Each row is a point on a tangle of strands that fork, close into loops and nearly touch. The rows are in no order.
In the rows, 128 means zero.
Points whose rows are less than 133 apart are linked; no others are. Some points are linked to none.
giguf: [172 130 121 125 132 102 142  99 111  90 134 124 135 103 111 195 161 147
 152 137 118  91 115 114 150 105 132  94 114 179 102 175]
zamit: [116 177  88 101 113 132 152 143 152  70 113 106 104  96 117 189 116 101
 164 113 129  63 115 108 127 117 128 135 111 106  85 131]
rerib: [ 71 130 143 129 137 118  92 139 162 172 148 126 128 132  92 140 130 185
 108 129 152 141 105 128  91 155 138 103 154  90 110  44]
Pagup: [109 133 146 150 110  99 144 141 157 148 138 119 177 168  92 153 156 104
 138 116 177 128 107 107 120 147 152  74 123 174  74  75]
nemom: [116 148 133 122  87 138 150 179 143 141 109 118 176 159 135  71 108  50
 123 135 103 129 105 166 163 126 114 134 112 113 118 133]
lebib: [109 131 128 119  89 110 106 174 200 149 129  80 115 121  87 165 147 129
 100 102 120  96  97 126 132 130 120 108 104 129 130  40]
Mes: [134 178 141 142 103 113 204 110 123 115 104 138 128 150 182 134 132  84
 118 113 118 106 136 123 178 151  99 116 144 164 102 147]
Sesi: [135 127 137 129 112 149 120 162 120 131 129 102  73 133 152 114  93 132
  95 106 143 119 176  91 136 103  88 142 125  63 184 151]
vuba: [159 147 106 140 160 175 138  42  98 130 100 172 173 110 115 142 154 164
 183 164 108 146 105 176 111 103 147 128 144 156  94 186]
rese: [113  92 168 170 155 115  81 118 101 119 134 173 182 136 136 137 147 119
 106 145 120 175 120 175 148 111 124 119 142 143  92 124]
vaz: [147 134 139 125 144 110 141 150 120  97 114 106 168 159 161 143 140  76
 158 113 162  73 125 144 157 151 134 150 129 120 116 187]
Gelo: [121 128 125 118 120 148 125 144 137  80 109 123  84 105 157 126  85 118
 112  80  92  94 123 117 118 102 119 211 118  81 161 117]
rekas: [140 142 120 134  98 119 149 130 138 153 127 130 120 123 107  98 131 143
 112 155 125 155 124 114 129 117 131  73 124 173 144 120]
lofu: [174 148 127 131 133 144 181  99  71 113 131 151 132 106 146 105 109 156
 156 163  78 156 111 135 138 103 164 115 129 158 148 203]
bize: [172 103 129 147 155 112  73 102 159 137  79 102 153 123 100 141 143 163
 140 132 141 113  87 140 112 135 164 136 137 122 149 125]
Zek: [ 97 131 110  96 145 136 151 115 155 129 112 143 144 132 116 106 144 107
 162 118 112  98  84 168 121 163 153 215 119 127 106 114]
mavet: [139 120  96  95 143 131 151 106 115  74 149 140  80 109 131 163 127 141
 167 125 106 119 134  96 113 116 149 200 108 160 144 133]
vor: [122  79 139 134 164 115  89  88 102  96 169 177 120 111 127 171 162 170
 128 138 109 159 135 125 121 109 132 153 120 189 113 125]
tadop: [ 92 114 148 104 135  96 122 170 110 125 204 157 130 134 109 149 129 153
 124 153 103 132 114 111 141 136 136  96  91 147  86 109]
buti: [127 189 107 147 100 161 147 122 127 103  91  97 110 103 109 169 114 136
 135 129 143 152 142 123 128  99 130  45 162 102  94 105]
Kidin: [146  99 154 146 124 113  95 161 134 113 103 101 163 135 102 104  90 141
 142 131  80 140  76 129 144 117 191  98 145  84 128 126]
Rano: [131 113 153 178 106 103 154 103 151 117  60  98 129 135 136 103 130 128
 135  76 118 134 120 117 136 123 173 137 184 135 119  87]
veg: [ 96 117 153 133 144  77 143 124 123  94 145 125 148 139 157 175 164 115
 138  90 135  72 145 124 145 139 130 154 134 135  62 117]
sula: [127 134 136 144 121 117 126 142 135 141 105 128 192 162 121 101 140  63
 133 147 138 136  94 173 149 142 141 117 129 142  96 129]
tefi: [ 92 135 103  78 105 175 136 162 124 158 145 131  84 153 112  55  72 109
 138 150 118 158 138 104 107 134 123 167 102  73 144 115]
liri: [131 111 163 156 110 113 138 151 110  63 125  85 105 134 141 164 115 117
 124  73 122 143 163  82 164 107 154  87 171 116 102 103]
vimit: [ 59 158 137 115  87 124 128 191 180 161 146 106 115 116 116 141 121 138
  89 102 140  92 118 128 115 137  83 119 106  82 113  63]
gufo: [138  98 132 157 125 165 105 104 111 146  90 129 153 174 139  65  81  57
 130 119 131 186 170 139 132 123 145 127 178  76 139 112]
lovet: [145 107 118 122 116 124 112 153 168 193 135 124 140 148  97  79 122 133
 111 158 173 157 132 110  97 145 148  79 102 169 175 110]
Gera: [ 93 135 124 140 151 119  75 154 153 165 128 109 154 158 108 172 137 141
 113 128 205 111 128 132 109 161 113  99 148  80 105  85]
lubul: [ 98 108 150 131 113 113 119 168 116 114 156 117 132 160 151 146 132  76
  91  97 140 115 179 107 168 131  67 121 117 136 107  93]
Fekob: [130 114 119 153 133 123  79  93 159 151 109 147 126  89  81 146 153 180
 107 149 113 175 111 140 106  99 142 100 141 157 133  75]
Fupe: [115 176 108 135 122 145 152  88 121 129  81 152 131  57 138 119 121 145
 106 130  75  91  98 191 117 100 108 149 126 106 126 160]
rege: [127 122  97  92 115 129 152 126 144 117 155 157 118 136 108 129 162  76
 127 154 110 148 117 137 135 135 107 175  88 206 136 106]
Fele: [130 157 127 131 130 149 112 144  99 108 104 131 146  88 152 124 103 113
 100 147  87 112 113 182 147  92  99 141 107  71 141 169]
benog: [142  64 161 139 112 113  56 134 179 160 113 141 143 150 112  79 118  93
  70 136  95 172 126 150 140 116 134 139 131 133 170  78]
Fada: [116 119 106  78 128 110  98 181 157 153 182 101 109 141  91 170 142 139
 121 140 165  90 119  98 107 158 111 130  69 148 148  94]
Miduv: [160 124 124 154 116 131 124 116 130 131  94 108 126 146 109 106 114 141
 146 126 149 168 145  90 124 119 172  71 159 141 140 125]
Popu: [108 141 128 132 162 146  94 134 107 143 119 155 199 152 125 121 139  95
 144 156 150 137 108 199 127 158 136 139 149  79  87 156]
sabu: [129 110 148 102  89 100 133 215 134 126 163 101 145 154 129 113 108 108
 111 124 105 101 112 110 165 127 119 100  79 138 132 131]
Melo: [ 76 170 113 129 131 130 143 131 115 138 174 156 104 107 118 174 150 133
 121 149 160 125 165 119 119 130  68  96 122 121  82 104]
vep: [ 95  82 160 134 115  98 146 159 131 177 156 147 131 170 130  61 113 148
  95 114 140 159 150 105 134 144 142 118 141 139 142 100]
Bunil: [151 155  78 127 132 166 141  88 108 122 107 126 119 120  95 147 119 175
 212 154 131 136 124  94  91 121 176 101 148 126 104 151]
Rideg: [195 165 122 146 120 151 170 113  94  94 104 120 115 139 185 127 102  80
 132 123 113 141 140 121 162 117 116 128 141 142 173 198]
desa: [200  93 133 146 147 143  69 110 137 150  75 109 167 140 137  84 122  96
 118 141 132 156 119 168 125 121 146 137 135 121 192 171]
rad: [148  68 148 127 142  95 102 123 163 177 141 147 163 132 101  80 141 171
 108 141 152 152 105 127 103 144 167  99 100 197 163 129]
Bep: [168 147  99 143 133 157 109  98  91  96 115 145 114 127 141 160 129  86
 121 161 144 183 161 125 138 100  96 112 135 161 147 134]
Vig: [107 109 131 129 158 129  75 116 107  86 174 143  85  92 126 192 135 187
 106 131 105 142 132 109 120 104 119 148 125 119 126  90]
gonuk: [125 161 114 151 102 119 206  53 140 151  98 149 114 107 114 138 160 178
 140 130 121 129 112 114 126 123 128  89 154 180 110 121]
Rer: [138  98 166 144 126 109  80 177 128  92 127  81 137 137 144 155 120 130
  90  85 115  90 133 120 165 112 113 112 128  86 137 124]
biz: [117 152 107  99 157 147  91 162 131 158 128 114 176 163 116 119 116 114
 145 162 158 107 101 174 113 170 127 133 120  60 127 151]
nati: [ 78 135 142 119 139 124 143 149 106  92 144 137  95 133 148 121  91 145
 137 108 132 117 142 102 121 131 154 160 147  64  87 118]
Ladob: [135 117 133 128 119 104 142 121 156  88 121  82  86  80 115 190 153 184
 139  73 108  79 109  99 125 117 153 135 133 134 126  94]
dez: [125 138 108 129 164 166 123  84 101  88 107 145 145 146 144 138 121  93
 184 126 132 141 133 150 108 134 156 183 147 110 103 136]
batup: [135  82 146 150  97 128 100 142 159 109 122 101  74 120 127 136 125 130
  77  90 106 159 155 100 141  98 124 138 136 122 170  61]
geden: [ 83 143 102  87 133 142 128 138 159 124 124 132 101 138 120 121 112 120
 150 120 135 101 108 118  96 159 134 211 114  98 117  83]
Bizo: [ 86  85 154 107 136  99 146 161 121 141 173 156 141 175 140  81 135 119
 129 119 130 141 124 130 137 167 155 189 118 157 122 115]
neta: [120  89 154 102 151  93 146 147 108 112 169 160 147 172 126 109 142 136
 169 132 130 148 119 109 138 151 191 146 117 180  94 145]
Sar: [ 65 125 140 107 168 129 114 134  96  92 187 162  70 109 152 165 108 168
 109 125 118 127 155 100 110 123 115 175 123  89  99 110]
numi: [138  93 142 123  98 145  71 136 183 185 106 122 129 156 117  56  95  85
  86 134  99 160 154 144 124 126 126 147 143  69 179  82]
pup: [141 163 140 125 142 122 180 107  69  65 152 145 118  92 209 164 110 109
 124 115  92  92 157 136 151  97 112 147 122 123 104 190]
Sosu: [112 105 142 127 186 108  82 115 126 129 134 138 145 122 160 163 168 146
 102 106 146  84 115 170 127 159  95 195 122 116 135 136]
penor: [163  68 164 151 116 113 100 151 142 121 132  94 117 144 105 114 115 163
 123  97 147 174 148  73 133 124 182  67 158 150 161 112]
tosez: [104 113 138 153 142 115 121 125 127 200 159 183 155 121 113  96 161 161
 104 168 161 168 138 155 102 137  95  81 129 164 138 126]
bovus: [107 111 142 132 179 156  61 121  99 103 143 141 119 148 127 161  91 180
 140 134 131 173 131 105 101 120 165 131 168  66 118 107]
bune: [127 108 129 145 152 116  81 145 150 149 113 102 131 155 138 149 150 115
  97 100 198  98 161 128 125 153  87 146 138  93 161 110]
rir: [150 157 125 128 141 138 160 119  85 100  97 111 150 111 158 106  93 152
 189 118 111  89 114 127 115 128 176 139 151  79 131 205]
mag: [131  55 177 148 147  76  81 127 138 152 152 140 153 117 113 117 159 175
  86 131 124 137 113 131 140 128 129  89 103 189 133 118]
rasav: [129 143  93  97 141 121 201  64 125 116 142 170 106 110 123 148 160 146
 161 135 117 110 126 134 121 133 128 195 124 176 127 147]
Det: [126 116 145 138 141  87 124 107 130 145 170 157 180 112 110 170 197 127
 123 147 133  94 108 162 142 143  88  96  97 196  89 142]
ratu: [105 184  85 108 116 139 190 104 119 129 128 127  95 130 108 138 116 148
 180 141 151 114 141  87 106 135 149 108 145 119  87 127]
Gagip: [123 111 157 106 136  84 156 128 135 142 175 163 197 140  97 141 181 115
 150 154 126 104  74 153 141 149 148 107  83 204  65 163]
sudu: [151 128 116 156 157 164 101  50 114 155  85 146 177 121 130  95 149 124
 153 157 117 177 107 186 109 119 151 141 147 142 126 139]
Kupav: [161  94 130 131 144 125 157  58 132 146 118 177 143 112 110 104 171 153
 147 148 120 163  97 146 122 129 152 149 122 221 138 156]
Dogu: [119 142 127 121  84 115 125 179 158 135 110 101 153 130  89  98  96 117
 141 137  78 110  66 140 140 124 171  99 107 108 108 103]
bal: [135 111 165 144 134  88 109 155 119 130 133  90 134 119 129 152 143 190
 112 103 147 100 130 120 142 127 143  79 137 113 124 136]
tevor: [173 135 138 153 126 142 140  86  92 136 103 166 174 114 130 117 136 148
 143 172  95 167 100 154 142  96 155  78 135 178 117 195]
Sozo: [157 144  97 137 132 142 166  66 120  84 112 127  72  78 142 156 121 159
 151  99 102 120 131 100 101  94 144 175 143 144 166 128]
pepu: [164  74 163 153 168 104  24 123 143  98 105  99 155 147 128 185 140 135
 107 119 122 117  87 134 139 130 143 135 140 119 139 117]
lofip: [100 150 130 127 111 123 182 139 128 110 112 132 114 140 160 104 112 108
 133 103 128 111 145 120 145 137 132 156 142 125 114 134]
rogu: [ 92 201 107 105  86 179 171 142 138 143  97 130  87 109 158  87  78 106
 110 116 133 105 149 128 113 116  68 146 117  56 124 149]
vuv: [146 113 118 116 105 138  96 154 180 158 122  74  99 126  65 128 115 168
 139 122 150 160 118  92  89 135 175  76 142 107 148  66]
Beder: [127 145 117 123 155 118 118 143 120 157 148 141 186 168 108 157 150 121
 159 160 210 116 134 137 110 160 128  78 122 145  95 160]
Dutuz: [135 194 112 160 109 142 176  70 129 137  73 136 142 126 124 136 127 134
 136 145 130 146 123 131 139 123 125  66 171 147  96 126]
moti: [166  94 144 117 163 106 123 107  84  87 173 154 141 119 146 178 165 144
 155 143 118 120 144 120 145 112 137 125 102 191 109 187]
fof: [116 128 114  75 113 162  83 197 146 138 160 131  93 143 107 107  80 101
 111 161 103 137 111 116 132 118 107 162  79  71 161 114]
ros: [135  84 164 149 145 108 107 106 125 103 127 149 168 118 139 122 164  95
 105 130  86 145  91 185 161 120 130 179 111 176 116 137]
Zeriv: [117 139 100 130 160 173  90  95  95 151 114 136 139 145 110 121 106 175
 176 158 149 161 141 123  86 128 155 105 159  82 104 126]
liki: [110 191 107 145 154 143 161  88 107 112 109 147 130 116 170 175 141 113
 137 122 174  98 166 142 117 135  95 133 159 109  93 158]
zorez: [ 69 171 129  87 112 130 154 187 140 159 150 138 138 117 129  98 103 142
 119 147 109  76  90 160 123 147 106 147  86  75 114 144]
Naru: [159 165  94 131 103 162 168 103 109 113  77  90 104 111 158  82  81 118
 174 100  98 103 117 106 108 141 153 155 150  85 162 171]
Zof: [113 136 130 115  99 104 178 162 112 139 167 157 130 141 107 105 117 129
 136 165 107 165 118  98 146 122 153  71 103 183 109 123]
Nono: [ 71 131 153 125  92 112 148 178 170 168 131 121 132 155 124  82 107 127
  98 110 130 119 123 122 129 140 121 135 119  99 129  69]
boro: [154 134 117 125 110 112 159  81 151  93 129 106  97  79  97 213 174 173
 134 109 110 101 123 101 136  97 131  91 126 173 113 116]
ditur: [111 102 143 130 164 120  90 118 118 101 129 142 139 114 147 146 132 128
 111 128  91 130  98 168 133 123 132 203 123 113 131 120]
sosi: [179 125 105 126 159 167 103 112  66 105 147 141 119 124 140 140 108 135
 141 169 155 169 160 123 118  99 126 121 122 142 171 189]
Poki: [153 106 141 154 125 103 158  76 155 163 131 163 149 134 114 128 190 118
 105 140 177 143 123 131 126 151  98  93 114 252 122 137]
vazor: [143 121 103 124 133 159 134  74 117 138  84 123 167 120 118  73 133 125
 185 138  65 146  74 182 117 138 177 162 128 129 117 161]
bag: [ 99 178 117 144 123 157 124 124 128 117 108 111  97  77 123 162 104 152
 113 116 147 115 144 135 108  96 114  97 147  63 116 113]
rivi: [110  76 167 129 135  68 124 139 122 133 165 137 121 108 149 118 156 175
  92 109  89 108 119 128 158 127 113 156  97 168 142 122]
Mege: [147 124 122 133  91 105 130 158 182 115  96  79 120 141 107 139 137  95
 130 103 133 103 111 105 138 128 142 123 114 148 140  87]
dulab: [ 88 156 132 110 144 129  96 163 116 129 137 147 134  96 127 149 102 153
  95 151 101  86  92 174 128 126  98 125 104  54 104 149]
tezip: [137 141  93 153 122 145  89  83 153 133  79 120 105  65  93 149 130 156
 124 141  92 135 106 151 101  94 128 130 136 100 147  84]
Lol: [132 173 122 119 101 105 177 133 151 139 139  88 120 106 111 194 158 153
 129 117 161  56 136 110 139 134  97  56 114 147 102 136]
ramaf: [119 110 154 129 156  84  98 169 116 144 167 129 178 155 135 154 157 129
 124 145 160  86 121 146 143 163 107  92  97 145  93 155]
mil: [180  84 162 178 162 114  58  98 108  69 131 104 136 114 147 206 146 166
 125  96 127 126 124 115 135  94 143 115 136 135 128 129]
Lisan: [ 88 154  88 110  99 155 120 138 176 114 102 115  98 129  86 119 105  93
 141 129 115 132 116 119  96 128 140 157 129  98 112  43]
liko: [168 104 119 130 126 114  94 127 177 119 101  96 125 119  64 157 146 167
 163 124 131 139  76  98 103 129 189  94 136 153 128  97]
bufun: [150 144 119 122 180 131 127 106  87  94 133 130 130 105 154 171 115 168
 166 124 133  79 133 134 107 119 157 159 129  93 125 187]
Nani: [107 208 101  99  92 121 191 150 144 104 149 118 111 108 122 183 121  95
 135 128 123  73 130 113 153 123  92  76 108 134  68 130]
Dilo: [125 124 118 153 129 120 118 119 153 138 107  83  89 110 134 169 162 159
 101  87 180  97 172 109 117 131  99 132 142 119 161 100]
refa: [125  93 145 115 122 147 101 179 154 132 132  90  87 168 113 123  87 125
  99  94 162 139 169  69 133 128 126 130 149  53 170  96]
Nimeb: [111 138  97 113 126 165 100 103 131 177  95 121 160 130 105  57  98 107
 160 165  78 145  86 179  98 153 150 133 120  83 113 120]
dol: [149 139 115 129  90 157 166 141 124  92 106  84  60 119 137 106  70 133
 162  87 112 131 144  60 109 114 145 151 152  84 174 137]
Dazo: [ 86 108 130 103 155 129  66 132 156 168 139 140 127 157 110 107 109 149
 112 149 121 152  98 133  98 155 143 160 139  88 133  68]
Faso: [116 184 119 104 141 106 195  96 106 132 176 180 137  97 158 174 172 120
 123 156 114  85 151 156 143 138  60 103 117 158  74 188]
nute: [110 128 115 101 115 137 162 142 140 208 122 127 141 141 134  29 122 140
 138 135 118 125 114 159 114 162 128 165 112 121 164 149]
geb: [137  80 135 143 136 137 117  83 125 124 102 124 109 134 142  79 116 146
 147 101  94 160 128 121  96 127 172 200 154 116 167 103]
ded: [ 77 171 113 119 128 123 196 123 140 188 177 185 159 123 104 122 174 108
 132 158 150 106 110 176 104 173  81 136 108 163 106 118]
Kole: [124 154 120 118 128 126 171 116  96 137 150 171 129 106 148 134 152 117
 114 156 112 132 130 161 150 123  77 129 110 168 125 169]
pini: [130 111 115 114 138 132  87 151 143 160 125 122 133 164 103 104 112 115
 127 152 153 146 126 130 110 153 143 125 118 104 147 112]
golof: [ 58 126 154 149 131 118 120 141 123 148 177 143  88 100 126 151 153 173
  79 114 156 149 176 118 117 123  67  95 147 110 102  74]
tol: [139  71 169 129 158 101  76 153  87 123 185 129 144 137 152 138 143 141
  90 121 162 129 184 108 158 129  84  62 106 158 132 154]
Sug: [ 98 151  88  94 143 131 181  72 131 138 141 167 120 128  98 146 146 159
 194 142 146 106 127 116  91 146 153 162 137 145  82 122]
Neset: [121 145  87  77 163 163 136 136 100 138 183 168 135 133 110 123 140 110
 163 187 149 158 130 158 112 145 124 155 102 147 119 164]
sibel: [149 113 119 122 111 122 137 154 145 140 135  79  60 111 118 148 143 175
 118 105 168 122 160  68 113 128 128 116 127 150 180 108]
pures: [108 125 134  95 189 109 118 122 102 100 168 144 140 130 160 181 146 141
 149 114 150  75 137 141 126 156 131 180 126 101  95 161]
kevom: [127 129 149 114  85  83 187 181 111 115 169 113 121 154 140 112 122 114
 125 125 112 118 140  82 175 134 144  69 103 181 104 133]
nik: [117 113 166 121 148  99 146 142  85  65 158 142 142 116 189 137 126 111
 127 112  79  95 138 148 171 110 132 168 114 123  97 174]
lubob: [132 144 119 112  65 131 143 187 162 140 113 114 130 134 141 101 119  92
 100 126  98  98 113 140 161 110  85 130  85 120 152 134]
tok: [128 131 116 101  89 121 137 175 147 153 153  99  62  93 103 124 123 186
 105 137 114 112 127  87 126 111 114 112  88 129 177 121]
pobik: [143  94 158 149 148 114  90 141  81 114 161 151 165 136 149 129 139 106
  91 148 126 164 149 153 162 114  96  90 115 149 125 165]
nit: [148 162 101 105 140 170 185  76 114 104 105 137 137 148 149 109 142  64
 179 121 117 139 114 159 137 156 147 186 150 156 107 160]
sel: [116 143 116 145 121 104 165  92 157 107  88 108 112 109 112 150 140 156
 157  90 131  87 110 114 111 129 166 149 160 129 100  99]
buna: [129 105 130 136 140 146  79 129 109  88 133 133 104 134 113 128  84 125
 130 137  96 174 122 109 122 100 157 142 154  86 133  92]
Sirop: [121 168 109 133 151 134 183  96 114 170 116 154 153 143 158 121 169 110
 142 133 189 111 154 165 124 168  94 142 161 137 113 167]
nivi: [127 131 103 149 110 171  87  87 120 152  79 123 151 145 120  70  88  72
 148 149  88 174 135 155 107 121 148 110 156  65 118 100]
biv: [113 117 133  92 128 108 122 172 125 112 168 115  77 112 116 134 103 194
 135 132  99 106 106  87 118 128 156 150 102 111 149 124]
bimid: [111 192 108 105 151 153 169 107  95  86 142 163 100  79 183 171 112 101
 120 124 128  91 161 143 118 106  80 162 115  95  98 179]
nove: [164  86 137 166 119 113  67 108 166 120  89 108 119 115 131 129 138 109
  81 112 108 144 140 139 131  98 118 156 132 135 187  86]
sogef: [196 125 115 126 145 113 155  92 137 147  93 115 155 133 125 125 163 146
 155 130 167  90 106 131 127 148 149 129 131 179 154 208]
nal: [138 160  82 100  89 152 171 127 155 112 109 130  85 132 115 114 126  73
 137 146 107 138 126 113 134 125 108 160 109 168 152 105]
depar: [176 135 116 130  63 126 138 177 162 102 108  72  96 134 105 127 108  90
 132 122 113 133 124  78 152 119 131  75 119 147 163 120]
boso: [126 163  86 125 151 188 119  94 100  94 109 129  94 123 147 143  98  97
 158 129 157 141 163 119  93 116 120 172 144  80 130 125]
kez: [119 155 145 163 109  99 137 127 119 104 108 136 179 115 120 139 141  92
 120 149  91 122  92 166 170 105 128  84 123 150  70 140]
zosop: [ 81 134 147 139  89 134 133 175 146 120 147 102 109 149 112 157 122  88
  99  96 149 145 164 104 151 125 103  80 141 109  88  55]
Lepiv: [ 99 179 127 114 127  89 193 127 105 146 190 154 115 118 154 175 161 132
 130 138 159  95 182  97 139 155  74  72 123 152  63 146]
Bakol: [142 163 151 164  97  98 169 113 130 130 113 118 137 138 156 160 161  97
  95 113 147 113 146 119 177 140  76  60 135 186 100 132]
Vepu: [124 111 132 128 112 147 123 121 144 108  85 109 103 115 142  75  74 129
 143  82  61 124 116 111  93 122 162 197 149  61 158 100]
Zitu: [167 103 116 119 134 144 102 161  92 129 148 121 100 138 140 119 107 125
 104 147 161 150 175 103 131 110 101 126 110 115 199 162]
lemu: [156  85 128 116 161 148 114 122 115 128 143 149 134 142 155 105 149  92
 105 127 147 164 146 156 142 131 118 190 123 168 183 156]
Tozis: [122  91 156 109 114 128  93 188 163 181 143  84 101 156  92  97  93 173
 103 118 152 140 129  84 120 147 164  89 151  68 167  89]
Fam: [167 170  93 120 119 184 170  76  84 147 108 149 112 116 148  79 114 122
 150 169  89 179 126 143 130 126 125 120 133 147 159 182]
kovuf: [140 143 113 159 131 173 115 116  92 103 112 127  93 135 147 145  88  88
 112 123 157 175 192 110 125  86 101 120 160  83 147 118]
mavi: [115  83 151 163 153 139  84 100 123 155  99 145 162 157 152  87 118  95
  93 110 132 166 156 176 130 125 129 168 174  79 153 105]
pazi: [117  80 146 103 156 134  94 171 115 133 185 149 143 163 154 104 144  78
  82 129 136 150 151 155 160 149  83 177 106 129 158 143]
Lutan: [182 139 125 120 132 142 153 136 104 116 101 108 165 166 171 113 136  57
 144 126 167 123 143 154 160 151 130 133 139 148 151 209]
Goga: [167 149  82 130 108 178 135  83 103 154  84 114 105 143 137  72  96 101
 156 148 128 177 155 118 108 134 123 118 153 115 164 151]
vafi: [137  78 174 163 124  90 142 113 109 112 127 136 116 115 156 102 138 167
 109  98  85 146 127 113 151 104 154 147 135 171 155 131]
Venel: [131  85 178 138 125  85 107 159 103  84 158  97 140 145 164 139 135  91
 103  84  95  91 160 112 193 129  94 113 103 151 100 125]
dat: [139 185  71 114  83 167 148 126 160 124  81  95  92 123  96 120 100  83
 158 142 125 119 122 105 112 129 120 124 126 108 132 104]
funu: [132 166 115 120 109 135 208 110 119 193  96 125 149 125 147  54 131 142
 143 134 125 101 101 156 133 163 128 136 133 143 149 180]
num: [183  95 147 146 149 139 107 103 131 152 111 144 172 126 141  77 156  96
 103 154 143 177 126 184 141 126 125 133 130 187 166 184]
Kifo: [175 154  98 162 111 160 123  84 139  88  73 104  95  82 122 156 110 127
 134 115  96 141 121 118 115  80 134 127 148 118 156 110]
kofis: [ 85 137 135  80  87 149 102 213 166 117 164 113  80 140 117 136  92 115
  99 118 124 111 131  97 134 118  84 141  82  62 127  88]
Bebu: [149  97 140 149 146 119 111 108 132 166 144 180 173 117 121 105 177 125
  87 170 151 169 122 177 127 134  87  98 107 208 149 166]
vevuk: [ 73 126 146 127 154 113 133 126 125 148 119 147 129 123 162  95 109 172
 118  93 127  96 124 146 109 150 136 184 157  60 119 127]
reru: [188 105 122 137 128 153  79 132 128 107  92  98 137 135 137 115  86  87
 130 120 105 135 133 136 127 105 136 166 138  77 197 150]
zutes: [143 132 135 143 118  94 119 133 162 164 120  86 153 119  97 167 169 160
 120 115 172  83 116 127 129 138 121  54 124 152 125 126]
venos: [200 124 124 150 145 148 133 124  91 102 108  95 130 127 176 122 101 115
 145 100 129 114 148 128 120 111 132 175 142 104 206 192]
viru: [130 103 111 135 136 148  92  88 138 123 102 142 102 143 102 102 117 128
 146 131 120 192 142 105  91 122 165 161 151 137 139  72]
katu: [157 119 138 124 132 112 128 173  99 101 124 104 145 137 134 117  91 147
 159 124 105 106 110 101 143 126 180 120 128  96 148 182]
Sesiz: [ 95 165 131 125  78 144 167 172 136 105 138 103  92 105 102 144 110 129
 123 133 113 159 131 103 141 102 136  55 138 117  90  77]
Gese: [ 96 154 106 136 126 142 148 102 124 151 119 159 123  92 129 111 135 141
 117 151 116 133 123 166 109 123  90 151 127 125 131 125]
Nad: [116 135 121 136 176 129 132 100 119 179 130 163 180 151 125 122 172 157
 164 147 197 120 137 164 104 169 138 131 149 144 109 167]
nuda: [140  99 125  89 164 144 110 154 107 107 157 143 160 167 124 118 132 108
 170 159 139 158 110 142 133 153 169 158 115 148 117 165]
zinuv: [144 181  96 139 106 181 152 107 117 141  70 110  98 109 166  86  83 108
 121 122 122 124 141 136 112 108  95 137 140  73 168 158]
kuf: [105 101 118  99 135 109 104 151 140 121 178 145 128 137 100 156 147 111
 122 151 127 123 109 117 131 149 114 148  77 170 120  91]
vimar: [137  89 122 106 163 129 110 103 108 134 159 177 136 107 110 119 151 184
 146 166  98 151  95 147 111 125 152 163 104 175 145 151]
rifaf: [207  96 156 166 129 103 119 105  90  57 137  89 118 108 164 180 136 133
 133  89 104 119 143  85 153  92 137 111 130 171 149 152]
muf: [129 151 125 136 106  99 171 128 163 169 121 123 162 181 123 122 157  92
 136 118 199 114 128 104 123 169 130  95 125 195 116 111]
tid: [133  67 165 129 144  97  92 166 137 110 158 122 138 183 109 127 121 130
 122 109 165 157 141  78 141 142 177  86 138 154 117 105]
zipa: [ 85  87 174 160 114  95 125 136 136 157 151 125 116 130 133 115 150 161
  70  86 143 145 167 114 143 128 109  98 155 135 127  72]
bola: [116 169 119 121 105 170 122 160 110 114 129  96  61  86 125 151  85 141
 105 130 143 136 162 100 118  82  85  92 121  58 149 140]
lonu: [104 162 128  91 114 179 146 157 125  91 116 141  73 117 160  88  55  99
 119 100 106 118 141 109 111  99 103 189 113  41 124 139]
zogak: [ 81 130 152 145 115  80 140 132 153 111 157 126 153 140 112 177 167 120
 132 108 136  91 112 121 141 149 133 106 124 165  50  63]
Logis: [ 71 166 129  98 117 127 189 163 145 189 161 160 145 122 136  71 141 118
 128 138 128 100 112 173 117 166  91 172 100 125 123 137]
Pez: [136 110 158 177 117  84 129  99 144 150 128 140 147 127 129 140 189 124
  88 114 166 147 154 113 141 136  91  58 139 219 102 105]
Sizo: [ 91 149 117 146 147 119 129 112 124 201 132 169 159 116 106 119 152 204
 140 163 162 127 121 152  95 144 121  91 147 121 105 136]
perun: [180  86 133 134 100 160  75 145 159 125  97 105 114 155 106  96  77  72
 111 119  98 167 157 101 131 104 143 134 159  64 189  94]

A fork is a point with three links, a tip a point with one. Leave the first point through the second and follow the links. Name the first fork or tip that comes.
Kifo, Sozo | zinuv
dulab, Fele | vep
buna, bovus | Fekob
Fam, lofu | mavi
Nani, Lol | buti
zipa, golof | Logis

A piece is all that can be reached along the links. How many separate loops has the piece of each point below (a circle has one, a figure eight two, a Y none), and how many tips (points with one link)?
rivi | loops 1, tips 6
kofis | loops 0, tips 5
Sesi | loops 0, tips 4
numi | loops 0, tips 8
Goga | loops 0, tips 6

Name the points in between on the shortest way along the links from the first point to the second, in order.
zorez, vimit | dulab, Fele, Fupe, Gese, Kole, Faso, Lepiv, Melo, golof, zipa, vep, Nono
desa, pup | num, Bebu, tosez, Sizo, Nad, Sirop, liki, bimid
rerib, nal | Dazo, pini, lovet, rekas, Zof, tadop, kuf, rege
giguf, batup | moti, vor, Vig, Sar, nati, lofip, Mes, Bakol, Pez, Poki, Bebu, num, desa, reru, perun, numi, benog, nove
boso, bize | kovuf, Bep, sosi, Zitu, Sesi, refa, Tozis, vuv, liko
zutes, boso | bal, Rer, Venel, lubul, zosop, Sesiz, buti, bag, bola, Sesi, Zitu, sosi, Bep, kovuf
